Points, in no order, along strands that fork, close into loops and pass close to each other.
Two points are linked if the straight distance between their rows is under 55.6. Some points are linked to none.
noni: [  0   7  15  -2  -5  -5  21  10  16  39  34   7   1  -4  12  10  -1  -2
 -20   9  -8  13  19  -9  -1 -22  -4  19]
Modo: [-14   2  12  -2  11  -8 -13   5 -17 -15   0  -6   1  -2 -26  11   1  15
   5 -19   1  12  13  29  10   1 -13 -10]
Pon: [ -7  -6   0  16 -18   9  33 -14 -15   2 -17  -3 -20  15  29   0   1   4
  10   9   7 -37  12  -1  11  22  -6  18]
lod: [  7 -22   4  17  -9  -2 -23  -3  -6  -6   3  -6   2 -13 -12 -11  -6   4
   2  -4  20 -17  -9  -6  -1 -12  11  -8]
fusem: [  7   1 -15 -11  12  -2   3 -10 -15  19  -8  -5   5   2  16   6   8   9
  -5 -10 -21   0  -2  -8  -3  19   0  10]
rupi: [-14   2 -21 -11   7   9   5  -9 -10 -11 -18 -11   4  18  21  25 -12 -19
  14 -15   1   6   2   8  15  27  12  -2]
rifud: [  0   2  -6  -8 -14   1  15   1  20  11   2   0   1   4  21  14   2  -2
  -3   4  -9   8  -1 -19  -7  -3   3   8]
Lezap: [ 19  12   6   3   6  -8 -18  12  10  25   1  13  12 -29 -31 -34   5  -5
 -12   2 -21  13 -13   2  -8 -23  -7 -10]
magas: [  2 -15  14  -8   3   0  -4 -38 -30   7  -4   1  10  18  -5  16  -5 -17
   4  -1  14 -18  18  22   9   4   5  -9]
gos: [ -8   5 -16  10   7  -2 -32 -11 -24  -9 -17   2  14 -12  -8 -11  11  20
 -17 -17  -8  18  -5   0   4  14 -13  11]
Rak: [  3 -11 -14   0  31   2 -28   9 -23   3 -13   0  11  -6  -9 -16   0   7
   7 -15  -6 -11 -16  -4  -9  16  17  -3]
sak: [  6 -11  -6 -15   0 -10   0  -9  19 -15  -4   6   0  -2   5 -15  12   7
  15  -5 -22 -23 -22 -40 -15   1   9  -1]
fad: [-11   3   3 -29   0   1  20 -22  -3   0   0  10   4  22   6  29  -3 -10
   7  25  -9   4  15   7  -4   5  -4  -7]
susad: [  6 -13 -30  -9  -4  12   1  13   5   4 -19  11 -15  -7 -26 -37  15  -3
   8   3   1   5 -10  -2   3  -2   1 -12]
tam: [  6  -5  19   3  28 -10 -16  26  -1   5  19  -1  11  -6  -5   4  -3  18
  -8 -10   1   2   0 -16 -17 -15  18   3]
Les: [ -4 -23  -6  17 -22   5  -2 -14  -3 -20   3  -8  -9  -2   8   1  -4   4
   9  -3  19 -25  -1 -11   4   0   3   3]
solel: [-19 -29  -9  12   2  -9 -12 -15 -19 -26  -5   6  -3  -7 -23  -9   9  14
  27 -24  12 -27  -1 -10  14   2  -4 -11]
vime: [ -4  -6  -9  -9  -3  -1  26 -24 -27  20  -6   7  -4  12  12   5  15  18
  -5  22 -19 -17  15  -3  -8   6 -15  15]
lemuz: [ -1  -5 -21 -17   5  10  -2   8   4  -5  -6  -2   1  10 -12   9 -16 -22
  10  25  15  13   0  10   2  -7  20 -13]
buzuz: [-22  -2  -8 -22  20   0   1  -4  -4 -22  -9  -2   6  24   1  28  -7  -6
  24 -18   3   3   8   0  11  17  16  -5]
bor: [ 10  21  -7   8 -15   6 -26 -14   6   4   0 -11   8 -12   0   1  -6 -12
 -19  -1   7  30  -6  14   8  -1  -6   8]
Toli: [ -5 -24   0  16   0  -4 -16 -18 -36 -15  -7  -3   0 -11 -21  -4  -1   9
  15 -19  11 -26  -4  16  13   3 -10 -16]
numun: [ -2 -11  32   1   4 -20 -23  -2 -17  11   5   6   7   3 -25  15   4  17
 -12 -11   9   1  18   9  -2 -16   7  -7]
duba: [  6   1  -9  -5   9   8  26  16  -9  14  11  -7 -13  10  20   2 -13 -20
  -6  27  21  -5  12  27  12   3   8 -12]
Sib: [  1   2  -8  -2   6   6  -1  25  21 -26  -4   6  -3 -12 -17 -30   7   5
   3   0 -14   7 -26  -8 -13  -2 -13 -15]
zasek: [  6  35 -10 -13   2  -1   9 -14  12  43  10  -3  -6  14  11  17  -3 -32
  -8  16 -17  31   7  11   5   8 -11  -1]
Pipob: [ -7  -7  28   4  11 -13 -13   4 -31   2   2  -4   4   2 -23  19  -1  11
  -8 -12  15   3  17  32   9  -8  -4 -10]
Povak: [ -6 -13  17  -5  14  -7 -21 -10 -15 -23  -3  -4  15  12 -25  19 -20 -23
  16  -8  20  -6  -1  20   8  -9  16 -21]
ral: [  9  11  18  15 -18   3  17  -2  18  21  21   6   6 -14  12  -8   7   7
 -22 -16 -23   7   1 -15 -11  -9 -31  27]
siz: [ -3  19   8   5  12  -5 -39  21  24  -2  -6  15  20 -14 -24 -25  -5  -7
   1  -1  -6  10 -16 -12 -11 -12  23  -5]
Bur: [  4  18  27  19 -18  -3  48  -2  23  12   3  -1  -7   9  48   3  -9  -8
   3   6 -21 -25   2 -17   2   6  -6  28]
gon: [ -4  13  20  -9   1  -7   1   1  16  -3   4  -8  -3  12  13  20  -3   2
   2 -30   9  -3  18   3  12  14  11   7]
kito: [ -5  14  24   0   6  -9   1  16  15 -25  15 -15  -6   0   9  13  -2  15
   3 -25   6   0   6   3   4   6  -2   2]
tofib: [  8  -3   8 -20  21 -10  14  20   9   3  24  -2  -8  10   0   3   2  -5
  11   8  12  -3   6 -14  -5 -17  22  -3]
Lag: [ 25 -11  23  -4  -3 -10 -17 -22  -5  15  12   0  20  -2  -5  10 -15 -18
  -6  15   5 -12  -2   2 -10 -21  19  -9]
bim: [  8  -9  -8   7   4   5  -2  16  25  11   6   6   7  -6  14 -13   3   1
  -8 -22  -7   3 -17 -39 -10  -7  12  16]
tira: [ 21  -3  30   7   5  -8  11   8  -4   6  26  -8  -1 -17  -2 -10   0  12
  -5  -6  -5 -20  -4   5 -11 -17 -12  -8]
golok: [  0   3 -27 -14  22   6  -9  25   7  11  -9  10   7  -1 -12  -9  -2  -7
  11  18  -7  16 -17 -12 -16  -5  23  -6]
gatap: [ -1  31  -9  -4  -6   2  14  12  36  31  13  -4 -16   5  10  15  -5 -24
  -1   6 -23  35  -4  -3   4   0 -12  -5]
beru: [  7  -4   3 -19 -12  -6   9   7  20  15   7   5 -24   9 -10  -7  19  -3
  10 -12  20  -7  23  -3  20 -10  16   2]
porap: [ -3  21   5 -11  23  -8 -37   9  17  -9 -11   6  22  -3 -26  -4 -10 -15
  14  -7 -11   8 -12   2  -5   3  27 -14]
Rurog: [ -4   4  15  12  11   3  18   3 -33  -2   7  -5  -6   8  19  15  -8   7
  -9   7  12 -16  21  29   7  16 -11  -1]
bok: [ 10  22 -15  24 -29  20  16 -12   2  -9 -19 -15  -5  -2  34   4  -3 -14
 -10  11  -8  20 -23  -5   4  13 -16  19]
Gode: [  0  10  11   6  15   4  20  14 -21   2   8 -12  -9  -3  15   1   0  20
  -8  -8  -4  -6   8  24   1  21 -22   0]
gidur: [  6  15 -28  22 -24  12   2 -23  -6   2 -17  -8   2  -3  26   1   9  -7
 -26  15  -8  28 -23 -20   1   2 -14  25]
kenu: [-16   3  -3   4   7   7  28  32  -9  -3   0  -6 -23   9  15  -1  14  22
  -7  -8   5   6  14   9   9  15 -20   0]
ludun: [ -7  -8  16 -15 -13 -19   5 -16  17 -16  16  11  -2   3 -10   8  12  22
   4  20 -10 -11  10 -20 -15 -25  -5   2]
gibi: [ 17   5   4  22 -11   9  13  -1  14  16  15   7  12 -19  16 -21   1  -3
 -28 -19 -23   8 -19 -18 -10  -4 -30  23]
Dukat: [  1 -20 -11  -7  -6  -1   9 -24 -19 -13  -1   2   0  -1   0   3   0   6
  13  23  -9 -23  -5  -1 -11  -1  -9  -9]
fadaf: [-18 -21   4   1  -1  -1  -4  -4 -19 -20  13   3   5   8  -9  20 -11   9
   1  23  21   3  14   7  -7 -20   1  -7]
vite: [ -4 -10 -24 -17   0   5   2  10  -2  -2 -14   7 -16  -1 -32 -14   9  -5
  20   2  13   2   4  11  13  -4   5 -14]
gidos: [  0  -1  -2   1   3   5  37  26  -3   9  17  -3 -15   7  31   0  -4  -2
  -9  24  13 -11  10   4   6  -1   1  -3]
batev: [-10   0   2   3  15  -7 -29  18   5 -38  -9   3   3 -11 -35 -30  -4  -6
  27   2   3 -13 -24  -8  -2  -9  19 -17]
Piv: [  2  -1 -16   1 -15   6  -4  -9  -1  -9  -1   5   5 -17   0  -8  -2   6
 -12  28 -13  17 -13  -5 -16 -10 -18  -1]
Levev: [ 23   8  20   8   8   1  19  17  -2  19  25  -5   1 -21   0 -21   2   8
 -10 -10 -17  -6  -5  10  -8  -7 -24  -3]
Savas: [ 12 -15  35 -13   4 -10 -14 -30 -14  11   4   3  15  17 -13  21  -6 -18
   0   0  13 -20  11  12   1 -10  13 -17]
Duz: [  7 -18 -10   3  19   7  -7  35   2  -3   5  -1  -8  -9 -19 -24   0   2
   9  17  20  -5 -15  -9 -12 -20  20  -8]
rino: [ -8   2  -4  -2  10  -2 -16  18  13 -34 -12  17   5 -15 -22 -44   6   4
  11   4 -14  -5 -26 -24 -14   1   5 -18]
ruge: [  1  -7 -13  -4  36  -1 -25  13 -24   0 -16  -2  10  -3 -29 -13   0  -1
  17  -3  -2  -4 -11  13  -6   5  16 -14]
puv: [ 18  20   1  -6  -1   3  23   1  13  22   3  -7  -4  -9  20 -11   3 -10
   0 -16 -30  -5 -12   0   0  16 -17   2]
didi: [ 17  -1  -4  19 -20  13 -11  -8   2 -10  -6  -7   0 -21   1 -22   2   3
  -9 -19   2 -10 -16   4   0  11 -18   0]
pum: [  0  -3  18   8  15 -12 -34  18   4 -24  -1  -6   9  -6 -33 -11 -14 -15
  19   2  19 -11 -21   3  -4 -21  35 -17]
zib: [  5  14   8 -15  -9   0   1  -7  18 -16   4  -8   0  -1  -3  10 -12 -13
  12   0  -1  -1   2  17   5   2   1 -14]
kifu: [-17 -24   0   6   3 -20 -13 -15  -7 -42   6  -1 -11  -2 -22  -6   7   5
  36  -9  18 -31  -9 -19  11  -4   5  -9]
Mamu: [-11   9 -20  10  10   3 -31   6  -3  -4 -22   8  10 -11 -10 -26  11  14
 -19 -25 -10  27 -12 -10  -1  18  -8   5]
dil: [ -6   2  15 -32   6 -12  20 -12  12  -5  16   8   1  19   1  26   1  -5
   7  20  -9  -2  11  -2  -9  -5   6 -11]
Tiso: [ -1  21  12 -14 -13  -9 -15 -11  34 -19   2   2  10  -9 -12  11  -6  -2
   7  -5 -16  15  -1   0  -2   0  -3 -10]
Mudop: [ -1   8 -13 -25  11   4   7 -22 -15  17  -6   2   9  21   5  22  -1 -20
   0  21 -10  16   6  13  -3  15  -1  -9]
Zotu: [  9  17  -3 -16  19  -3 -29   0  12  15 -13  -6  14   1 -24   0  -7 -30
   9  -7  -1  16  -4  20   2   5  21 -11]
kure: [  9   0 -20  -8   4   3  13 -23 -24  26 -11   2   2   1  13  -5  18  12
  -9   4 -26  -8  -4  -8  -9  14 -13  15]
puzi: [  4  -5  11 -14  27 -12  -8  17   5  -8  13   2   4   8 -10   4  -1   7
  14  -1   4  -7  -2 -17 -11  -6  29  -3]
Zur: [-12   9   6  -9   1  -9  -1 -10  11 -21  -1   1   9  -2  11  16   5  21
   3 -12 -29   0  -2 -14 -16  14 -13   4]
nom: [-10  12  24  12 -13   0  15   1   5 -34   7  -8 -11  -2  13   8  -4  22
   4 -14  -1 -12   9  11   1  10 -23   9]
pok: [  6  -8   1  -6  30  -6 -22  -8 -21   0  -3  -7  18   3   3   8  -9   4
   9 -25  -3 -17  -6  -1  -7  20  23  -4]
ril: [  9  -6  -8   4 -16   2 -14  -5  14 -11   0  10  13 -25  -5 -25  -4   1
 -12  24 -12   6 -19 -16 -19 -18  -6  -7]
goto: [ -4 -22   2  25  -5   6   2  -9 -15 -10   6 -14  -9   1  21   2  -1  16
   4 -17  21 -37   1 -11  -2  12   2  14]
koput: [ 12 -10 -12   1  -8   5  30   7  13  42   5   6  -4  -1  20 -16  16  -3
 -10  -9 -20  -5  -7 -28  -1  -8  -3  19]
zegu: [ 18   1   0   4   2   3 -15  17   8  19   2   5   0 -20 -28 -29   3  -3
  -4   5   1  10 -10   8  -4 -22  -4  -9]
mavup: [-18 -13 -18  -7  13  -3 -34 -20 -24  -4 -19  19  23   2 -23   3   0   0
   8   4  -2   8   1   0   3  -4  11  -4]
bibem: [  7  -3   1  -8  21  -1  -3 -15 -22  14  -4 -11  10  13  19  15   0   3
   0 -24  -4 -15   9   5   1  26  13   6]
gik: [ -3  -2  -3  -2   4   8   4  -5 -18   9  -5  -9  -4  17  15  14  -7 -17
  -1 -10  31  -4  24  27  27  21  13   5]
Beseg: [ -1  23 -17   2 -17   8  -5   7  20  17  -7  -4 -20  -4 -14  -5  11  -5
  -5  -7   0  36   6  16  15  10 -21  -1]
loko: [ 10  -2 -20   1  -4  15  13  18  11  -8  -8   1 -14 -14 -12 -29  11   2
   1   0  -7   7 -21   3  -5   2 -19 -14]
sevo: [-24  -4  -8  -7  28  -8 -34   3 -22 -11 -22  21  20   4 -40  -8   3   1
  24  -3  -3  -6  -3   3   3  -2  21 -15]
mifan: [ 13  -6   7  -5  -5  -1  40   5  22  36  15   3 -11   2  24 -15  15  -5
   0 -23 -22 -23  -3 -29   2  -5  -1  21]
vazo: [  1  -5 -16 -16 -18   9  24   8   6  17  -6   5 -29   5  -9 -15  15  -6
  10   6  12  -2  15  11  19  -1  -1  -9]
non: [  0   3  20   1 -10  -8  14   3  26  18  25   8   2  -7   3   3  11  18
 -17 -10 -18   3  13 -19 -10 -18 -14  21]
Med: [ -4   3 -14   8   9   9 -22  20   9 -14 -10 -10   9  -6   5   3 -12   2
  -4 -16   7  20 -12  -7  -2  10  12   6]
medi: [ -2   2 -28   8   3   8 -12   9   8  12 -23  10  -1  -3   1 -19  23  12
 -20 -26 -16  23 -15 -23  -2  18  -9  12]
pizi: [  3 -13  -8 -10  -2   4  30 -19 -24   3   1   3  -9   3   6   0   6  10
   9  29 -16 -30   2   2 -10   3 -15  -6]
luti: [ -3  -8  -2   3  -9  -8 -33 -19  -1   6  -3  11  19  -5  -6   4   2  13
 -18  -1  -1  11   6 -15  -6  -6   7  11]
vobu: [ -2   1  12 -29  -2 -16   4 -13  19  -3  15  15   0   9 -14  15   7   3
  12  17 -11   1  13 -14 -10 -19   8  -2]
por: [  4   0   4 -12  15  -5  25  28   9  -4  22 -10 -14  10  22   7  -5  -5
   6  11  11  -5   2  -6   0  -7  17  -3]
sil: [ 12  -7  32  15 -16 -13  -3 -18 -10   2  16   1   3 -14  -4  -3   2  18
  -8   1  -7 -23   3   2 -13 -17 -16  -2]
Gekov: [ -9 -13 -25  -7  13   8  -7  28   6  -9  -7  14   1   2 -13 -13   2   3
  14  25   3   7 -16 -24 -16 -12  25  -4]
Vozu: [ 11   3  18  15 -22   3  14 -19  -7   8  10   2  -3  -6   8   0  -4  10
  -9  12   1 -17  12   9  -3  -5 -18  11]
big: [  4 -12   5  15 -10  -9 -23  -6   2 -25   2  13  12 -27 -13 -30  -1  12
 -10  11 -11  -8 -20 -21 -20 -15  -8 -14]
figo: [ -7  -6  -8   0 -15   5  26  29  19  -3   7   6 -24   2  -1  -5  14  14
  -8  11  10  15   6  -9   0 -17 -14   3]
neru: [-17  -6   4  -5  -6 -10  -6   9   7 -31   4   8 -14  -3 -24  -5  13  24
   8  -5   5   2   7  -8   3 -13 -10  -4]
Fetap: [  0 -12 -14   0  -9   7   0 -20 -21 -22   1  -1   6  -5   4   8 -12   1
   4  35  -7  -3 -11   6 -18  -6 -13  -9]
kipe: [  7  -7   2   0  -1  -5 -24 -25  -9   3   4   0  21  -2  -1  11 -10  -2
  -9   9  -1   5   0  -2 -11  -9   7   1]
Dosis: [  7  -3  -9 -15  10   6   8  16  -1   8   4  -7  -5   2 -11   2 -13 -23
   6  27  23   6   7  27   4  -9  15 -20]
Duguf: [-10  11 -32  -1  20   8 -31  18  -1   1 -22   3  11  -8 -23 -17  -5 -11
   1  13  -4  31 -16   2  -4   4  13  -2]
dazem: [  8  -8  29   6  11 -14 -22  10  -2  19  19   6  15  -7 -14   8   0  16
 -14  -3   4   4   8  -8 -11 -28  14   0]
Pivat: [ 13   1  -4  11 -22  14  31  -8 -10  21 -12   3 -24   4  23 -19  10   1
   0  -4   2 -24  11   7  14  16 -13  15]
Nasi: [ -6 -14 -16  13  -3   4 -15 -15 -37  -9 -13  -5   0  -6 -15  -4   0   5
   3 -12  17  -3   5  23  19   2  -8   0]
vugen: [  9  -7  -5  12   9   7 -18  30   3   5  -3   6  -3 -16 -36 -38   3  -5
   1  13  16  -1 -15   3  -7 -23  13 -13]
rigal: [ 10  20 -14   2 -12   7  23  11  29  35   1  -3 -14  -4  17  -7   8 -25
   1 -11 -25  18 -12 -10   8   8 -15   0]
Tus: [-12  -9  -8  14 -16   9 -15 -19 -20 -15  -2  -5  10   9   8  24 -15  -3
  -7   4  29  12  12  11  11  -2   4  16]
Keta: [ 15  17   4 -10  21  -6 -33 -11  -9  16  -9  -5  20  -6 -27   0 -10 -23
  -6   1 -10  20 -11  26  -3  -1   8 -12]
nov: [  4  -3  14  -7  11  -6 -15   8  -1  -3  12   2  16  -1 -22   8 -16  -8
  -5  30   4  17  -6  14 -18 -26  10 -21]
sokop: [ 17   7   0   7 -10  10  -6  -8   7 -10 -10 -17   1 -14  11 -10  -5  -6
   6 -28   4 -14 -10  11  10  21  -3  -2]
netev: [ -9  -5 -25  -3  -9   2  -3   7  21   3 -26  15  -3   3   2 -13  22   7
  -5 -18 -21  17 -13 -33  -3  14  -1   6]
bov: [ -1  -6  30  16 -18  -6  20 -24  -8  -2  15   4  -3   7  15  16  -8  10
  -5  25  11 -36  24   3  -7  -7  -9  15]
dipe: [ 14  -8  -9   8  -3  10  18  24  30  -2   2   1  -8  -2  13 -22  10  -5
  -8 -26  -2   0 -24 -32  -3  -2   3   6]
Didub: [ -1  -5  26   5  13  -3  15  -3 -21  11  22  -1   5  19  23  20 -12  -1
 -19  19  21 -16  25  17  -1   1   6   1]
Dirum: [  5  15   5   5  -5   1  24 -19  -5  33  -2   1   5  17  41  19  -4  -9
 -15  13  -6  -6  14  -5   3  11   2  30]
nop: [-15 -13   0   7  -6   7 -12 -10 -21  -8   5  -1   4  10  -4  22 -14  -7
  -9  18  31  18  20  22   9 -12   5   2]
Fab: [-11 -13  24  14  -7  -3  15 -23 -23  -3  12   8   1  19  14  23 -12   2
  -9  34  22 -26  27  12  -3  -5  -4   6]
nuz: [-20  -3  -7 -11  -1  -4 -19  -9   7 -16 -12   6   6   8 -10  15   3   7
  13 -23  -3   6   8  -4  10  11   8   1]
boz: [ -1  12 -19   0  13   7 -19  17  12 -15 -11 -15   9 -11  -7  -4 -15 -10
   3  -3  -2  23 -20  10  -5  10   3  -4]
zedu: [ -2  -7  -8  -5   5   1  28  27   8 -11  -1 -14 -21  18  32   6   3   0
  12  -7  14 -11  -4 -19   9   9  17   1]
damif: [  7  -6   4  -1  -4   5   6 -24 -23  17  -3  -3  -3  14  13   5  -2 -13
   4  -6  25 -28  22  19  22  18   8   4]
zuzis: [  0  20   8 -18  -2 -12  -7 -18  21 -10   0   1  15 -11  -1  12  -2   2
   3  -6 -37   6  -8  -5 -12  12 -11  -6]
bemaf: [ 12  18  -6 -26  17   0   6  -8   1  37   6   0   6  11  -1  11  -4 -27
  -2  16 -13  17   6  15  -4   6   1 -12]
magig: [ -3  31  19   7 -17  -2  43   6  29   2   3  -1 -14   8  37  15  -9 -13
   2  17 -15  -4   8  -2   8   9 -11   9]
Mam: [-17   0 -15 -13 -14   3  20  -5  -6   0  -4   8 -11  13   3  18   5   2
   0  28  -3  14  16   8   1  -1 -14   2]
Rosof: [-24   0 -12   3 -22   7  35   2 -15   4 -17   8 -23  17  14  10  16  14
   0  18   0   2  23   9  14   7 -18  12]
sunas: [ -3  -5  10  17  15 -12 -38   2  -8 -22  -5   4  21 -21 -13 -22 -11  10
  -4  -4 -10  -9 -21 -14 -17  -3  13 -14]
demis: [  2  -8  20  -1  11 -13 -30   1   2 -23  -1  -9   9  -1 -27   5 -17 -12
  20 -12  17 -12 -11   7   5  -8  26 -19]
mimev: [ 16   3  13 -11   0  -3  -2  -1  13  20   8  -7  -8   1   1   1   4  -6
   4 -24  12 -12  15   4  13   4  17  -1]
Fudof: [-18  -1 -12  -8 -20  -6 -20 -29   8  -5 -17  10   8   5  -4  16   7   9
  -1 -13  -5  10  13  -9   8   6   1  13]
raz: [ -1  32  16  -2 -10   2  31   7  24   1   8  -5 -11   9  29  20 -13 -23
   5  14  -3   1   8  17  12  16  -6  -6]
lota: [  0  15  -9  17 -23  18  16  -8   0  -8 -18 -12 -10  10  39  14 -11 -16
   1   8   2   8  -6   4  12  21  -4  13]
Bula: [-21   8  10   1 -12  -4   7 -12  -1 -23  -3   0  -4   0   1  15   5  27
   2  -6 -11   1  12   6   1  10 -26   9]
mume: [  1  -3 -14  17   8  11 -20  21  15 -10  -5  -3  15 -11  16 -15  -8   7
 -13 -28   5  13 -23 -26 -10   8  12  11]
zuzaf: [ 10  -7 -12   5 -21  13  34  -1   4  32 -14   2 -21   8  24 -13  20  -1
  -5  -7  -2 -14   3 -12   8   9  -5  16]
rut: [  6   5  18   8 -12  -2  39   0  20  21  17  -4  -8   7  39   1  -2  -2
  -2  -7  -9 -28   3 -21   1  -4  -1  28]
naba: [  6   6   2   1  -1   2   9  20  16  28  29   4   4 -10   3   3  -9  -5
 -13  16   0  29   4  -5  -7 -26   0   9]
lolag: [  1  21  11   0  -8   7   8  -3  10 -12   4 -14  -4   6  15  16 -19 -24
   4   3  16   8  10  31  14  12   1  -6]
dumu: [-17   8  -7   0   8  -2 -25  13  -2  -7 -13   1   0  -6 -35  -1   4   8
   5 -18   7  25  10  24  13   2  -4  -6]
getib: [  4   6   0  -3  16   1  -7  20   5  10  17  -3  13  -7 -11   8 -16  -6
  -9  22   2  26  -4   5 -17 -22   8  -6]
vone: [  1 -10  15   7   0  -5  -9   7 -15 -18  13  -8   4  -9 -18   6 -16   4
  -1  27  12   3  -2  21 -13 -23  -3 -19]
bota: [  6 -14   9  18  12   0   2   6 -11 -13  10 -19  -8  -6  19  -3   0  16
   5 -29  14 -31  -7  -7  -3  18   1   4]
gakos: [-24 -11  -2 -16  -9 -16  -3  -5  17 -36  -3  15  -7   7 -18   2  18  26
  13   5  -8   0   3 -28  -4 -16  -3   4]
kub: [ 23  13   7  -7  12   1  22   9   3  26  11  -5  -6 -15   1 -18  13   1
  -3 -19 -22  -4  -5   8  -4  11 -19  -7]
gem: [ 12 -19  -8  22 -11   9 -20   4   6  -5  -4   2  -3 -17 -10 -31   5   5
 -10 -18  17  -9 -14 -16   1  -3   2   0]
Fuz: [ -8  19  -5  -9  -3   3 -13   9  16   9  -3  -3 -10   1 -20   4   4  -4
   2 -12   8  32  16  22  14   3  -5  -4]
Puzer: [-12  -5 -29   8   0   7 -20 -13 -33  -8 -17   1   3  -8 -15 -12  12  13
  -6  -9   5  17  -2  12  17   5 -14   9]
botif: [ 14  19 -25  12 -16  11  -9 -15   3  18  -2  -6   0 -13   7  -8   7 -12
 -26  10   1  34 -16  -5   7  -3 -13  17]
Lekek: [-12 -16  10  -5  21  -6 -32 -23 -30 -10 -10  10  28  15 -26  20 -13 -13
   3   0   8   5   0  14   1  -8  11 -14]
suti: [ -7   4  20  22 -15   0  39  -3   0  -6  -7   0 -25  15  38   0  -8   3
   5  12  15 -47  18   2  18  20   0  17]
met: [-14  -3 -12   3 -11  10  17 -12  -9 -13 -20 -10  -1  22  33  26  -8  -9
  12  -2   5  -7   4  -2  14  24  11  12]
Tuti: [ 14  15   8   8 -11   1 -20 -22 -21   2  -2 -12   9  -8 -12   4  -6 -10
 -16   6  10  19   0  32  13  -4 -12   2]
Nisek: [-16  -4 -14  10 -17  12  30  20   5   4 -14   2 -29  12  13   0  22  14
  -9  -2   6  13  13  -4  12   8 -15  10]
vimi: [-11 -20 -10  -1 -15  -2  17   3   9 -28  -5  -8 -23  13  15   6   5   5
  20  -3  13 -20  -1 -23   4   0   7   6]
mir: [  8  11   3  -3  18   0 -15 -14 -27   0  -5 -13  16  -2 -12   8 -10 -12
  -7   4  -3  15  -6  34   1   6  -8 -10]
kotu: [ -4  -5   8   2  -7   0   7  19   8  -6  11   3 -16  -6  -8  -7  13  22
  -7  -6  10   5  11  -5  -2 -15  -9   2]
Kepet: [  1  11  25  -2   1  -8  15  -2   2  20  24   3   7  10  18  22  -8   2
 -19  10  -1   4  25   6  -5  -5  -3   9]
Vosar: [ -3  -9 -18   7 -14   8  21  21  24  -9 -21   5 -14   8  13 -11  24   6
  -2 -21 -15   8 -18 -33  -1   8  -5   3]

A tip is a point with one link. Name the tips that can be reached along the links from each point below, in the order of the rows.
mifan | sunas, suti
bor | siz, gik
dil | gibi, Tus
Les | lemuz, Beseg, sokop, bota
Duz | Lezap, kifu

How many points has the smallest loop of links through each point below? Write - if it is on no loop.
fad | 11
bok | -
bemaf | 21
ral | -
beru | -

A fork is a point with three links, a tip a point with one. Leave the first point through the second and follow the links. Name the first fork or tip that comes.
Duguf, golok | Lezap
fadaf, vone | noni
Levev, tira | Didub
vobu, ludun | Nisek
buzuz, nuz | gik
pizi, Dukat | sunas
